Each row is a point on a tangle of strands that fork, close into loops and nearly touch. The rows are in no order.
Two points are linked if the straight distance between their rows is under 19.5. Some points are linked to none.
(277): [-11  12 -23   3  59  -7   0 -12  -4]
(380): [  3  -6 -19  -1 -22  15  19  -1  -1]
(465): [ 10  -2  19  12 -12 -18 -24 -12   0]
(453): [  5 -21  22  15 -21  -3 -25 -10   8]
(670): [  5 -18  -8  -5 -27  16  13   9   4]
(129): [ -5 -13  24 -10 -15   3 -17  16   8]
(216): [  4   9 -17  11  -9   0   4 -15  -9]
(303): [ -2 -28  10   8 -29  15 -18  -1   9]
(77): [-7 14  0 -5 39 -9  8  2  0]
(448): [  9 -15 -14   0 -28  13  15   3   3]
(459): [  4 -29  10  15 -28  10 -15  -7   9]
(665): [  3   7 -19  -5  46  -7  27   6   0]
(286): [ -7   0   9 -10  -9   8  -1  11   3]
(521): [ 19   8   0  -1   8 -17  14   5  -6]
(435): [ -5 -22  11  -6 -28  17 -11  14   9]
(628): [-15  -1  17  -6 -11   6 -18   3   3]
(47): [ -3  11   9 -11  38 -14   9  12   4]
(389): [-13  -4  -8 -10 -19  24  10   9   3]
(40): [-16  12  -3  -5   8   9   3   0  -3]
(108): [-19  -1  -3   4 -23  19 -11 -11   2]
(276): [ -1  17   2   9   3 -12 -12 -14  -8]
(219): [  6   8 -12  -7  37  -9  26   9   0]
(110): [ 27   2   7   0  -1 -25  10   5  -4]
(695): [ -5  21 -16   7  27  -5  -2 -14 -12]
(494): [ 18   3   9   3  -4 -20  -2  -1  -3]
(57): [  9 -25  -1  -5 -29  14   5  12   6]
(105): [ -5  12 -20   0  57 -11   8  -6  -2]
(467): [-13   0  12  -7 -12   8  -9   4   4]
(562): [ 0 14  3 -4 14 -8  5  2 -3]
(427): [ 13 -27  10  13 -26   3 -11  -4   7]
(14): [ 18 -19   6   8 -23  -4  -2  -1   3]
(239): [  9  12  15  11   2 -25 -20 -13  -6]
(397): [ 15  12  -5   1  17 -17  15   1  -6]
(381): [  5  14   8  10   2 -18 -15 -12  -8]
(421): [ -4 -30   8   1 -30  20 -13   8  10]
(647): [-10   1 -16 -10 -10  20  20   7  -1]
(395): [ 9  0 13 -7 -5 -8  1 10  2]
(717): [ -9   2   6 -14  -4  11   6  14   3]
(305): [-10 -12  -1  -7 -25  20   2   9   6]
(301): [ -2   3 -20  -5 -11  17  24   3  -2]
(267): [  5  -5 -21   7 -24  11  12 -11  -3]
(508): [ -2  14 -16  -1  33  -4  15  -3  -5]
(113): [  5   8  -1 -11  27  -8  20  13   0]
(316): [-17  20 -19   5  51  -3  -7 -15  -7]
(533): [  8  11   9   0   5 -15   0  -1  -4]
(404): [-14  -9   2   0 -24  19  -7   0   6]
(214): [ -8 -11  21  -1 -18   5 -21   4   7]
(584): [  4   2 -21  12 -20   4   5 -18  -7]
(92): [  4   7   7 -14  33 -13  17  17   4]
(79): [-19  22   0   8  10  -1 -20 -20  -8]
(385): [ 10 -25  14  -3 -24   3 -10  14   9]
(618): [ -1  19 -13   7  11  -4   1 -13 -10]
(570): [ -4   7 -20  -4  53  -8  17  -1   1]
(306): [ 10 -13  16  15 -19  -9 -20 -12   3]
(227): [  2  15 -14  11   0  -6  -1 -17 -11]
(9): [  8  14 -12   1  22 -11  12  -2  -8]
(511): [-12  18  -2  -2  32  -4   2  -3  -3]
(220): [-13  21 -11   4  39  -5  -4 -11  -7]
(482): [-16   7  -3   4 -12  11  -9 -12  -2]
(683): [  9 -10   6 -11 -14   5   9  17   3]
(702): [-10  10  -2   4  -7   3  -6 -11  -4]
(667): [  1  -4   5 -15  -4   7  13  22   2]
(640): [ 10 -17   6  -6 -23   6   2  10   6]
(451): [  9   4  23   6  -5 -19 -19  -6  -1]
(587): [  5 -23  24  -6 -21   2 -19  20  11]

A piece is two or more points that can be reached from each other along the links. Count, over all rows, the pieces, the separate loops (a circle has one, a figure eight two, a Y none), the forks (points with three links) and the tips (points with one).
pieces -> 4
loops -> 2
forks -> 3
tips -> 7

A fork is a point with three links, a tip a point with one. Leave the first point through the second and follow the links. Name the first fork or tip that comes.
(286) / (717) -> (640)
(562) / (533) -> (508)
(105) / (277) -> (220)
(482) / (108) -> (380)
(421) / (303) -> (14)
